Points on a hilly landscape, in no order, each with its height.
A ball rolls from a point to the lowest of its 4 nearest points, and stops where none of them is lower. Distance is the straight distance between rows; heights are no part of it.
Lonu: [157 105 125 128 136 101 133 158  87  87  78 121]  h=82
tezu: [ 87  93 163 147 178 119 175  87 106 125 130 106]  h=24
tif: [134 101 131 169 114 102 144 100  66  92 135  85]  h=247
Mumu: [ 74 124 148 145 162 160  67  79 125 176 137 124]  h=412
mos: [ 81  85 167 149 170 138 128  91 129 149 125 153]  h=314
Tona: [ 84 112 175 155 204 125 154  89  98 138 126 115]  h=511
tef: [ 91 162 116 109 166 167 111  93 176 174 115 107]  h=423
Fusod: [133 105 138 166 130  81 137 109 120 115 105 135]  h=344
Limen: [ 72 127 132 109 132 173 101  86 155 162 130 119]  h=393
Timaf: [104 112 133 126  99 146 111  88 164 144 141 145]  h=203
tobib: [131 153 107 130  85 137 113 104 160 144 142 128]  h=139
Zolo: [ 75 115 186 167 205 130 131  90  98 162 126 134]  h=644
gumug: [146 181  91 133 111 127 136 120 178 156 149 113]  h=420
bofu: [162 158  99  75 108 144 125 204 131 127 159 125]  h=191
tuban: [ 89 103 167 146 142 134 178  85  84 101 155  82]  h=29
zil: [157 189  86 135 121 125 134 144 170 161 150 116]  h=476
riref: [129 105 126 179 128  80 151 102 105 110 114 106]  h=216
Madon: [ 77  97 172 152 180 150  92  90 122 166 134 149]  h=389
Disi: [164 132 131  99 109 136 104 184 124 114 121 181]  h=97
tubil: [ 88 119 185 140 155 153 163  76  63 105 165  84]  h=101
fakez: [148 116 127 161 113  98 108 124 126 123 106 167]  h=81
Vuga: [ 91  83 155 148 147 123 141  94 145 138 122 152]  h=239
fuper: [156 133 132 135 115 111  95 153 118 118 115 173]  h=34
Fimag: [137 108 136 173 118  96 122 111 139 124 114 159]  h=262
rigol: [158 119 122 144 135  95 122 148  98  99  88 138]  h=65
Lotek: [152  91 123  99 105 125 148 164  71  67  85 107]  h=295
ropif: [166 125 133 122 127 112 111 166 111 101  90 169]  h=53
nepo: [145 105 119 167 132  84 132 114  82  99 108  97]  h=257
gened: [169 178  96  95 110 146 108 187 131 137 153 125]  h=175
kidav: [156 147 118  97 101 138  97 181 126 121 137 165]  h=132
Piduk: [176 176  90 102 148 132 135 206 143 153 153 114]  h=221
tuf: [139 181  98 132 120 135 149 114 193 157 142 118]  h=435
bagik: [111 149 109 122 103 152 122 101 182 154 141 120]  h=219
mabun: [ 90 171 117 130 183 162  91  82 162 177 114 101]  h=418
fis: [141 148 111 140  84 124  88 125 144 141 136 154]  h=89
Geg: [165 122 135  80  89 129 145 194 138  93 130 184]  h=245
Fefa: [163 135 119  72  86 141 129 202 136 116 153 160]  h=222
tefos: [157 149 115 128  95 124  88 146 129 137 129 162]  h=16
kabiv: [166  96 119  89  91 109 170 165 111  62  83 115]  h=410
Fimo: [110  95 148 163 115 118 163  84  78 101 159  87]  h=36
dodaf: [152 181  93 123  98 123 105 141 147 146 149 127]  h=293
lonev: [ 97 158 110 109 125 156 134  99 185 152 128 121]  h=351
dut: [142 158 103 131  78 128  97 127 142 143 146 137]  h=118
kamam: [ 80  89 157 134 151 148 117  97 140 148 127 154]  h=291
ris: [ 97 135 117 109 113 155 118  91 171 155 126 122]  h=356
zup: [177 133  86  80 123 129 169 222 166 134 179 106]  h=217
kome: [148  98 121 120 119 121 129 160  66  81  85  99]  h=72
vemi: [124  95 140 169 124  96 145 104 142 123 116 152]  h=159
Mebi: [171 151  85  79 134 137 154 222 160 137 167 109]  h=206
Beper: [117 121 125 141  82 123 107 102 158 140 135 151]  h=143
Sopu: [169 139 102  61  85 136 146 212 146 118 175 137]  h=220
nivot: [153 115 123 157 134  85 126 139 107 102  90 137]  h=71
Tib: [178 108 124  90  95  95 172 181 139  70  95 156]  h=270
bogef: [147 107 119 152 127 102 129 131  66  86 103  98]  h=177
kar: [177 188  85 127 132 128 121 175 157 159 148 113]  h=428
Kozem: [ 93 153 116 105 135 168 123  91 174 161 119 113]  h=449
dugu: [115  93 133 167 139  91 165  88 118 112 121 108]  h=37
tusor: [ 95  91 158 149 158 118 182  89 105 105 136  94]  h=28
pana: [ 78 125 173 147 203 128 157  79  77 130 139  94]  h=482
kamip: [ 75 156 122 128 166 168  76  80 149 184 117 101]  h=417
nuf: [ 90 146 198 149 178 159 135  74  51 113 169  83]  h=218
bobo: [160 106 127 103 124 105 149 168 107  80  76 133]  h=207
Bivan: [ 80  99 156 128 140 162 103  95 147 161 132 148]  h=340
vume: [156 171 104 108  96 130  93 165 128 138 147 144]  h=122
sasu: [165 119 134  99 111 115 139 183 124  89  97 174]  h=145
Kuz: [ 80 109 133 121 126 160 105  95 156 154 132 143]  h=317

For each start below, name the point where the ball stops.
tif => tezu
riref => tezu
Disi => tefos
tubil => tezu
nuf => tezu
zil => tefos
